Each row is a point on a tangle of strands that fork and nearly touch. The rows are in no order.
Two points are linked if the straight distance between their rows is under 42.9. Some points are linked to none.
sesem: [  4 -53   6 -30 -18  49  -3 -17]
zir: [ 63 -28  18   6  -7   6  35  -1]
guli: [-29  50 -40   9  49   3   3 -29]
Zerar: [ 34 -28 -32 -12  -9   1  64  10]
Mef: [ 60 -23  -4   5 -14  25  56   3]
Vozu: [-46  59 -43  -2  24  -1   3 -29]
beb: [-20  69   0  24 -40 -25 -24  11]
loleg: [ 50 -32  -6 -25  14  20  37   8]
menin: [ 46 -17 -15 -25  23  -4  45  15]
sipi: [ 11  59  52 -35 -25 -16  -6  10]
denug: [-54  41  -4  -1 -16 -21 -20   4]
ris: [ 30 -35  26  11 -35  59  -5  -3]
sarip: [-14  67 -21  46  10 -20   8 -21]
dil: [-16 -24   3 -21  18   3 -33  22]
Sos: [-27 -31 -14   2   5   0 -35  16]
fiz: [-36  32  11 -25   3  -8 -33  26]
Gamot: [-42 -11  33 -13 -11 -30 -19  -5]
pove: [-46   9 -36  23  11 -17 -14  -4]
tufo: [ 17 -42  -3 -11   7  31 -39  29]
nevul: [ -6  23  44 -47  10 -28  28  -9]
nofi: [ 47 -24 -18  -6 -16  23  65  -2]
Zapet: [  4 -21  22 -36  22  -4   0   7]
Tiga: [ 25 -45   6 -38  12  30   1   4]
zode: [-10 -54  -1   4 -32  36 -24 -10]
Kibi: [ 22 -40  11  50 -37  20 -26   6]
dunod: [ -6 -53   6 -12 -34  53 -10 -16]
Guda: [-11   1 -35  48  31 -14  12 -44]
miped: [ 34 -20  21  -9 -19  71  31  -9]
tode: [  7 -30 -16   4  12  20 -48  40]
nal: [-38  -1 -33  39   6 -20  -3 -17]
tatid: [ 45 -26   6 -19  -8  58  29  -2]
bafop: [  6  15  14 -34  15 -36  59  -4]
dap: [-12 -48  -9  26 -31  17 -26  -6]
dolev: [-38 -38  15   2 -19 -21 -19 -11]
Libo: [-21 -10  41 -20  -3 -24 -10  -1]
gabip: [ 46  -8   3 -21  32 -14  40  21]
goziz: [-51  13  12   6 -13 -26 -24   2]
beti: [ 13 -32  -3  61 -31  -2 -26   8]
fov: [-20  22 -21  35  44 -13  12 -58]
gisu: [-39 -37 -11  24 -19 -18 -17 -13]
gabo: [ -8  72 -10  34  26  -8  11 -49]
nel: [ -1 -17  46  -8   0 -27  -4  -1]
Bani: [-23 -46 -19  37 -28   2 -20 -13]
firuv: [ 16 -34  -4 -43  17  -1  40  -9]
furas: [ 22 -25  44   0  -1 -21   1   1]
vizi: [  4 -29  -6  52 -15 -11 -30  18]
Pim: [ 45 -30  30  -3   4 -10  25   0]
Sibal: [-46  64 -25  -1 -28 -11 -17  -4]
zonum: [ 36   0  21 -34  38 -11  18  25]
negug: [ 29 -36  18  31 -35  40 -20   9]
genem: [ -6 -26  19 -31  18  -4 -23  13]
Meni: [ 22   7  49 -12   9 -38  29  -3]
remam: [-42 -15 -27  11   7 -12 -30  10]
kas: [ -7  77   3   9 -53 -14 -31  17]
vom: [-45  71 -41  -9 -21  -4 -11 -14]
sedu: [-15  52 -15  29  34  -9  13 -52]
Gup: [-43  74 -46  -8  -5   1   0 -29]
Suzoz: [-24  43 -23  25  12 -17 -25  28]
dufu: [-19  73 -11  42 -18 -25 -14   9]
bopam: [ -1  57  47 -29 -40 -16 -22  11]
gerak: [  1  33  45 -33  13 -16  -6  21]
gavo: [ 16 -51   9 -38   0  45  -1  -6]
Febul: [ 19 -41   4 -31  17  30 -27  24]
Soras: [ 11 -30  10 -44  27  -3  20  -2]
Kub: [ 17  17  37 -30  29 -13  -5  30]
Rul: [ 27 -26  28   3 -30  71  12  -8]
Fale: [  3  -8  -5 -42  16 -32  61  -4]
zaves: [ -5   9 -44  43  34  -9 -19  16]
nufu: [ 44 -30  -8 -30   7  44  37   2]
numaz: [  1   6 -53  41  49   7  -5  -9]
Mitu: [ 13 -23 -10 -34  12 -20  59  -9]
kon: [  5 -23 -37  29  14  13 -39  35]
potad: [ -4  67  27 -12 -51 -18 -29  15]
reso: [ -2 -10 -39  37  16  -1 -32  29]
vezun: [ 13  50  51 -34  -1 -20  10  10]
vosis: [-12  76 -14  51  -7 -27   3 -10]
siket: [-26   0 -36  49  19 -20   5 -32]

A fork is a point with three links, a tip a point with one. Leave the first point through the second and follow the links. Name the first fork or tip that comes.
furas / Pim => Zerar
goziz / denug => guli
miped / Rul => vizi
Febul / tufo => numaz

Name the points in between on the shortest way along the links from the first point to the second, in order.
Gup / Gamot => vom, Sibal, denug, goziz
kon / Febul => tode, tufo
gabip / bopam => zonum, Kub, gerak, vezun, sipi
zode / denug => dap, Bani, gisu, dolev, Gamot, goziz
goziz / zir => Gamot, Libo, nel, furas, Pim
